Points, in no order, along strands that fork, close into loops and pass close to each other.
Two points are linked if the straight distance between their rows is under 52.9. Some points are linked to none.
Vazad: [ 11   0   1 -12  33  46 -22  92  17  -4 -35 -46  60]
tikeb: [ 16 -41 -44  -8 -19 -39   4 -24 -26   3  40  29   4]
rek: [-15  52  16 -16 -12   2  10 -19  21  38 -18  50 -16]
Kunin: [  8  53   4  -9 -11  33 -12 -48  20  12  -5  42 -25]
lezov: [-18  25   2  -8  -2 -10  11 -35   1  12  27  59  18]
taki: [ -6   3  31  -2 -15 -11  15   7  23  14 -52 -32 -56]
rad: [-21  -1  14  23   7  34   2 -12 -12 -36   7  -5  18]
kosof: [  0  -9 -44 -13 -27 -47 -28 -61   8  13  18  25 -29]
lev: [ 26  11   1  -7  34  34 -20 104  13  -1 -10 -42  60]
linit: [ 27  -4  13   0  48 -18 -31  84  20  16   4 -58  36]
sinal: [-22  21  14   3   4   0  29 -23  -9   0  23  37  24]
veral: [-15  -4  11  23  -5  22 -13 -41   1 -28 -15 -20 -28]
tafa: [-51 -14  32   9 -10 -35  42   9   5   2 -21 -23   3]
Zekib: [-36  17  29  16   3   2  50  23 -12  -2   7   6  42]
daku: [-31  23  25   3   0  -4  46  -1  -7   5  16  30  33]
liluz: [ 53 -16 -55 -13 -16  24  -9 -11 -34 -14  46  40   0]
minop: [ 21 -35 -38  10 -15  -6 -31 -50 -18 -23  18  -8 -27]
kedu: [  6 -16 -12  15  -1   2  -5 -34 -26 -26  36  16  11]
bag: [ 35  15 -40 -21  -6  17 -19 -29  -9  -1  47  67   4]
Ret: [-12 -38  -6  19   5 -11   0 -26 -29 -32  34   5  22]
kib: [-29   9  27  15   7  16  36  36  -9  -9  -9 -11  35]
bafot: [ -9 -17   9 -11  26  38 -18  75  13  -3 -52 -49  39]
lepe: [  5 -33 -21  21  -7   2 -35 -53 -11 -37   8 -23 -26]
roku: [-36 -12  32  11  -8 -17  32  13   3  -1 -36 -34  -9]
zoke: [-19  13  24  -2 -23 -22  19 -20  25  15 -39 -11 -46]
Laniz: [ -4  31  19   8  -7  22  11 -29   7   0 -15   8 -20]
goz: [ 23  14  14   2  26  20   3  98   3   5  -1 -36  44]
Zipu: [  8  41  17   6  -6  37   2 -35   9  -3 -15  14 -30]
nesu: [ 14   5 -10   3   4  18  -1 -31 -24 -24  43  33  13]
Sived: [ 20  18 -25 -10  -1  10 -13 -37 -11  -4  48  55   4]
Fepu: [ 11  -6  32  -8  -2 -15   7  36  20  17 -46 -49 -51]
Ledov: [  9  13 -19   6 -12   5 -22 -64   2 -10  10  16 -30]
Timo: [ 11 -11  25   0  23  -4  -7  70   9  13 -35 -54 -10]
vano: [ -5  49  19 -18 -13   5  10 -10  25  37 -29  34 -33]
kivu: [ -4  22  28   8   9  17  37  51  -3   5 -10 -13  16]
vut: [ 51 -22 -45  -3  -7  35 -13 -11 -38 -33  48  24   3]
tisi: [ 36 -10 -71 -25 -27 -11 -19 -18 -16  19  32  52  -6]
kiz: [-26  -5  29  15  -2   6  19   5   6  -7 -36 -28 -15]
rofa: [-14   3 -16  -9 -17 -35 -11 -60  11  14  17  39 -20]
zaf: [ 14 -26  -5 -15  46   6 -43  83  25  12 -35 -62  49]
rafe: [ -3 -36 -29  -6 -14 -50   2 -41 -15   3  36  28  -1]
deki: [-28   2   1   0 -16 -35   1 -55  12   7   4  22 -18]
kag: [ 15 -12  27  -2  19 -14  -4  53  13  14 -38 -54 -33]
sodus: [ 32 -30 -49  -2 -20  -9 -20 -43 -20 -10  28   5 -25]
fen: [ 24 -28 -62 -14 -26 -34 -24 -46  -8  10  23  13 -33]
raru: [-13 -25   0  26  -1  24 -29 -41  -8 -39  -8 -26 -15]
mifu: [-21  39   9 -13  -8  -9   8 -35  13  27   9  58   2]
rukin: [-19   9  22  19 -10  16   6 -24   4 -13 -24 -15 -22]
rudus: [ -4 -12  21   2  18  22  -7  68  10   3 -46 -52   9]
pep: [  1  41  30  -6   5  11  39  31   6  19 -11   9   3]
kedib: [  7  51  27 -15   3  10  40  33   9  38 -11  23  -4]
gef: [ 21 -15   5  -5  44  -7 -41  86  20  10 -17 -61  37]
koli: [ 50  -6 -58 -22 -17  12 -10 -13 -25   2  45  52   3]
fego: [-40 -31  21   5   8  15 -12  34  14 -15 -61 -54   4]
vutu: [ 32  10  17   4  36  -6  -3  93   4  14   7 -44  34]
Totar: [-24 -38 -12   6 -10 -50  11 -42 -14  -8  34  13   4]
suzan: [-33   6  19   1 -16 -29  22 -37  16   5 -18   4 -27]
poz: [-25 -46  -7  18   2 -34   9 -26 -23 -23  35   4  21]

A tip is a point with one link. Name the tips that can be reached along the links from each point below, in the order of the rows.
Laniz | Kunin, tafa, zaf
kedu | tikeb, vut, tisi
kivu | vano, kedib

A piece is two or more points that can be reached from each other along the links. Count, over all rows, the pieces, the separate loops (a circle has one, a figure eight two, a Y none), the forks (points with three links) and the tips (points with one).
pieces | 3
loops | 0
forks | 2
tips | 8
